Each row is a point on a tangle of strands that fork, close into loops and nearly touch. The rows are in no order.
Points whose rows are less than 46.1 apart are linked; no others are. Some points are linked to none.
z908: [-27.2 -49.8 -23.9  20.9  26.3 -31.9 -15.7  36.1  -6.6]
z800: [  3.1  37.4  -2.4  -8.9 -15.7 -21.9  31.7 -21.6   8.9]
z440: [ -6.2   7.2 -21.1  11.1 -10.2  32.0   3.7  20.3   7.5]
z519: [ 15.5  17.7  19.0 -10.1  35.6  25.5  -5.5  29.7 -24.4]
z587: [ 15.3  20.1  17.6  -4.6 -29.1  10.2  19.8 -24.8  -9.4]
z375: [-26.8 -20.7 -35.9  36.5  37.1 -24.0  -9.4  47.5  -5.1]
z795: [ 12.3  19.3  16.0  15.3 -19.3 -40.3  10.7 -45.4  -6.0]
z139: [ 21.8  11.6  20.7 -10.6 -27.9  35.8   7.9 -14.1 -14.8]
z364: [ 18.3  12.9  33.0  36.3  -4.2 -21.9   8.0 -27.8 -40.8]
z384: [-21.8 -18.0 -39.2 -22.7  -6.9   6.5 -18.6  10.0  50.3]
z204: [ 16.0  37.3   7.6  -6.5  -2.8 -25.7  20.5  -9.9 -12.6]
z28: [ 10.4  19.6  -6.2 -11.2   1.2  22.1   4.6  16.8  -1.6]
z269: [ 14.0  24.9  -5.6 -27.0  -7.1  16.7   4.0   4.5   8.3]
z362: [  0.1  35.1 -27.5  -6.1  22.3  -9.6   7.7  35.2   2.1]
z330: [-16.8  -2.6 -29.3  24.8  38.0  -4.0 -11.6  48.0  -4.2]
z902: [ 14.4  26.4  11.1 -49.7 -22.4   4.0  10.1 -29.2  23.5]
z57: [ 14.9  13.7  61.2  10.9  51.0  33.3   4.2  20.5 -38.3]
z917: [ 23.8   0.3  64.2  22.8  27.2  -2.7  -5.4 -21.9 -52.3]
z969: [ 10.4   4.1   5.8  -2.5 -32.4  61.2   7.7  -2.7  -1.8]
z191: [-36.2 -57.7 -32.7  10.6 -10.2 -34.9   2.1  14.7  10.1]
z382: [ 21.1  10.7  61.1  14.9  36.6  11.3   7.5  -2.3 -47.7]
z97: [ 15.3  19.6  -2.4 -47.0 -17.4  24.5  -2.0  -4.6  21.2]
z441: [  3.9   9.2  -1.3  -1.9  41.9  19.3 -13.8  42.7 -11.9]
z265: [ -6.6  41.2 -10.0 -19.3 -16.0 -10.3  36.8 -24.0  28.7]
z482: [-41.7 -12.4 -41.7   1.3 -19.5  27.6  11.1  -9.0  55.8]
z605: [ 27.3   7.2  34.3  -9.2  -9.3  40.3   0.0  -6.2 -31.8]
z835: [-28.5 -58.0 -29.3  -9.5 -10.5 -30.8 -12.2  12.1  23.5]
z415: [ 36.0   1.2  50.3 -11.4  -1.6  11.5 -10.6 -23.0 -40.7]
z932: [ 23.8  29.5  22.3  -8.1  11.2 -22.8   9.5  -9.4 -26.4]
z823: [ 30.1   1.3  41.7  -8.0 -14.4  -6.4 -10.5 -37.7 -25.9]
z924: [ 24.1  -4.2  25.0  24.6  -8.1 -32.4 -42.5 -51.7  -4.3]
z182: [-17.9  29.5 -23.1 -10.1 -19.8  20.6  31.3 -13.9  37.9]
z34: [-25.1 -67.5  -5.2   7.1  19.5 -37.7  -6.2  30.9 -19.9]
z645: [-34.7 -21.8 -45.0  30.4 -17.6  10.5   4.0  12.9  28.5]
z854: [ 16.0  13.7  41.9  -5.6  54.1  31.4  -6.4  30.6 -26.0]
z825: [-19.4  -1.1 -37.2  30.5 -15.7  29.4   9.0  17.8  16.6]
z188: [-24.0 -43.3 -34.8 -24.7  -9.0 -11.3 -24.2  11.2  41.3]
z550: [  7.1  17.7  13.7   3.7 -19.0 -47.8   3.1 -55.4  10.6]
z993: [-17.6 -77.7  -2.9  -0.3  -1.0  -1.4 -25.1  18.0  -8.9]
z196: [-15.3   8.7 -40.1 -21.1  -2.0   7.8  -3.1  15.4  45.0]
z565: [-12.2  26.6 -41.0 -26.4   8.6 -12.2   1.3  20.5  41.4]
z172: [ 21.7  19.1  32.2  19.7  11.0 -27.4   7.0 -17.1 -40.0]
z307: [-22.2 -77.5  -4.7  -3.3   2.0 -23.5  -8.1  21.2 -16.6]
z417: [ 14.4   0.3  20.1  11.9 -20.4 -35.5 -28.2 -64.2  13.0]
z58: [  4.9  -6.3 -21.8 -31.4   3.4  24.1 -28.8  26.0  20.9]
z938: [ 22.2   8.8  31.0 -11.6 -29.8  -4.7   6.6 -42.0 -11.0]
z813: [-32.3 -34.3 -41.2  28.4  -2.4 -11.5  -5.5  25.4  15.9]
z273: [ -7.3  -1.9 -12.1  17.3  39.9  18.6 -13.1  45.8 -10.6]
z23: [-29.4  10.8 -33.0  -4.4 -18.9  31.0  21.8 -12.0  48.0]
z919: [ 10.7  12.0  20.4  34.0 -26.2 -22.7  14.8 -43.8 -19.7]

A piece is all that can be reached along the links. How many separate loops has the piece of each point below (a circle has one, a figure eight two, a Y none), and how many tips (points with one link)?
z188 => loops 0, tips 2
z382 => loops 0, tips 2
z182 => loops 0, tips 2
z969 => loops 1, tips 1

A tip is a point with one link. Name the tips that can be reached along the links from each point below, in the order of the rows.
z938 => z969
z188 => z902, z565
z854 => z917, z993
z364 => z482, z924

Name the points in between on the shortest way along the links from the first point to the second, in order.
z28; z902 => z269 z97
z191; z97 => z813 z645 z825 z440 z28 z269
z172; z482 => z932 z204 z800 z265 z182 z23
z908; z993 => z34 z307
